A landscape with many valleys, sampled at points; each row gives a point and its height.
From any point a ball rolls to the lowest of the 4 points nearest to it. It stops when none of these is lower. Distance is the straight distance between rows; heights are no part of it.
q830 height 6.6: [184, 118, 100, 192, 163, 124,  97, 195, 138]
q558 height 64.2: [151, 161, 133, 139,  92, 182,  49, 111, 108]
q363 height 54.2: [112, 139, 122, 129, 149, 172, 117, 133, 132]
q271 height 39.2: [101, 152, 131, 101, 118, 198, 111, 115, 123]
q686 height 57.1: [131, 154, 132, 132, 125, 185,  83, 128, 122]
q14 height 21.3: [168, 126, 109, 182, 162, 134, 103, 184, 134]
q786 height 62.2: [118,  82, 114, 139, 164,  62, 201, 156, 147]
q562 height 26.6: [ 79, 122, 142,  58, 108, 132, 168,  85, 126]
q245 height 46.5: [ 97, 143, 184,  47, 104,  79, 189,  90, 136]
q916 height 31.8: [ 79, 118, 144,  68, 118, 124, 170,  94, 129]
q93 height 37.1: [114, 120, 109, 148, 164, 144, 142, 152, 142]
q964 height 39.1: [ 90, 113, 150,  76, 120,  93, 181,  98, 132]
q917 height 11.8: [105, 103, 114, 135, 166, 113, 175, 142, 142]
q987 height 66.4: [155, 170, 128, 130,  58, 191,  27,  83,  97]
q349 height 26.9: [189, 128, 105, 188, 147, 131,  78, 173, 129]
q417 height 11.9: [120, 101, 103, 153, 174, 109, 171, 167, 148]
q564 height 30.7: [ 89, 134, 166,  40,  93, 106, 181,  79, 129]
q96 height 61.4: [133, 175, 137, 106,  83, 214,  65, 100, 108]
q169 height 47.7: [114,  87, 109, 144, 168,  87, 190, 152, 147]
q76 height 65.1: [148, 169, 133, 128,  84, 191,  42,  99, 107]
q875 height 56.1: [135, 146, 123, 148, 141, 170,  87, 139, 128]
q233 height 63.4: [109, 173, 214,  33,  92,  78, 201,  85, 141]
q274 height 64.1: [164, 151, 126, 155,  94, 163,  35, 115, 107]
q641 height 75.4: [124, 105, 150, 114, 151,  33, 213, 135, 146]
q283 height 62.6: [155, 153, 129, 146, 108, 169,  54, 126, 115]
q453 height 52.9: [110,  92, 121, 127, 159,  71, 196, 137, 144]
q664 height 40.9: [100, 113, 153,  86, 128,  69, 190, 106, 135]
q989 height 52.5: [110, 153, 203,  53, 107,  64, 196,  98, 140]
q12 height 11.7: [206, 105,  87, 219, 113, 104,  61, 161, 108]
q565 height 42.2: [102, 153, 129, 114, 130, 191, 110, 122, 124]
q998 height 13.5: [ 88, 136, 126,  98, 126, 176, 136, 116, 123]
q460 height 51.3: [106, 167, 135,  91, 102, 221, 101, 103, 114]
q193 height 65.4: [148, 180, 132, 117,  66, 204,  45,  93, 101]
q360 height 79.0: [119, 123, 180,  95, 138,  29, 203, 125, 144]
q33 height 57.3: [180, 126, 102, 187,  85, 134,  36, 114,  96]
q761 height 44.7: [108, 121, 119, 131, 155, 150, 144, 138, 135]
q892 height 48.5: [126,  77, 107, 152, 166,  60, 211, 168, 150]
q337 height 43.5: [100, 125, 174,  64, 113,  71, 189,  95, 137]
q64 height 62.1: [161, 151, 122, 156, 114, 167,  58, 127, 119]
q266 height 29.5: [ 92, 107, 121, 119, 153, 121, 168, 131, 141]
q458 height 34.3: [187, 132, 108, 188, 129, 125,  61, 155, 119]
q227 height 38.5: [100, 103, 137, 106, 146,  71, 190, 119, 140]
q311 height 36.5: [125,  82,  95, 164, 175,  86, 196, 185, 152]
q420 height 36.2: [ 86, 108, 135,  94, 139, 112, 175, 110, 133]
q907 height 36.4: [ 88, 121, 119, 113, 141, 148, 146, 122, 134]
q608 height 4.9: [198, 108,  91, 211, 104, 114,  47, 140, 103]
q13 height 47.9: [206, 114,  93, 206, 128, 113,  66, 173, 116]
q397 height 40.5: [ 79, 119, 130,  88, 128, 143, 162, 106, 130]
q859 height 62.3: [131, 168, 133, 125, 110, 195,  69, 115, 115]
q525 height 65.5: [164, 153, 124, 150,  75, 169,  33,  91,  99]
q354 height 30.0: [137, 125, 110, 165, 168, 143, 123, 167, 140]
q610 height 43.1: [105, 131, 178,  75, 118,  54, 197, 102, 138]
q218 height 31.7: [ 81, 136, 132,  73, 114, 176, 145, 100, 121]
q217 height 60.8: [160, 149, 123, 163, 123, 154,  60, 141, 114]
q84 height 30.1: [118, 112, 106, 148, 172, 130, 153, 159, 143]
q50 height 62.4: [169, 142, 114, 170,  78, 148,  29,  99,  96]
q162 height 30.6: [ 98, 101, 119, 120, 155,  96, 180, 130, 142]
q383 height 15.0: [ 81, 126, 152,  43,  95, 126, 172,  80, 124]
q244 height 66.5: [130,  90, 133, 133, 158,  28, 217, 155, 149]
q741 height 50.4: [191, 125, 102, 195,  99, 124,  41, 121, 100]
q963 height 48.0: [119, 135, 118, 141, 153, 164, 118, 145, 135]
q668 height 31.3: [155, 114,  99, 176, 178, 124, 136, 192, 148]
q234 height 29.0: [135,  92,  94, 173, 177, 104, 174, 186, 151]

Where does a ball stop that starts at each point below?
q354: q830
q397: q383
q761: q998
q274: q830
q664: q917
q859: q998
q233: q383
q964: q383

Call two points neighbours if one is among the 4 nearest of the other. Go from one point of each pair to the other, from neighbour to neighbour, staying as low as possible. Name the highest point that can't be avoided.
q830, q998: q420
q830, q917: q84
q830, q608: q458
q998, q383: q218

Two balls start at each pair of points below. Name the first point that both come to, or write never.
q244, q786: q917
q641, q453: q162
q234, q420: q917
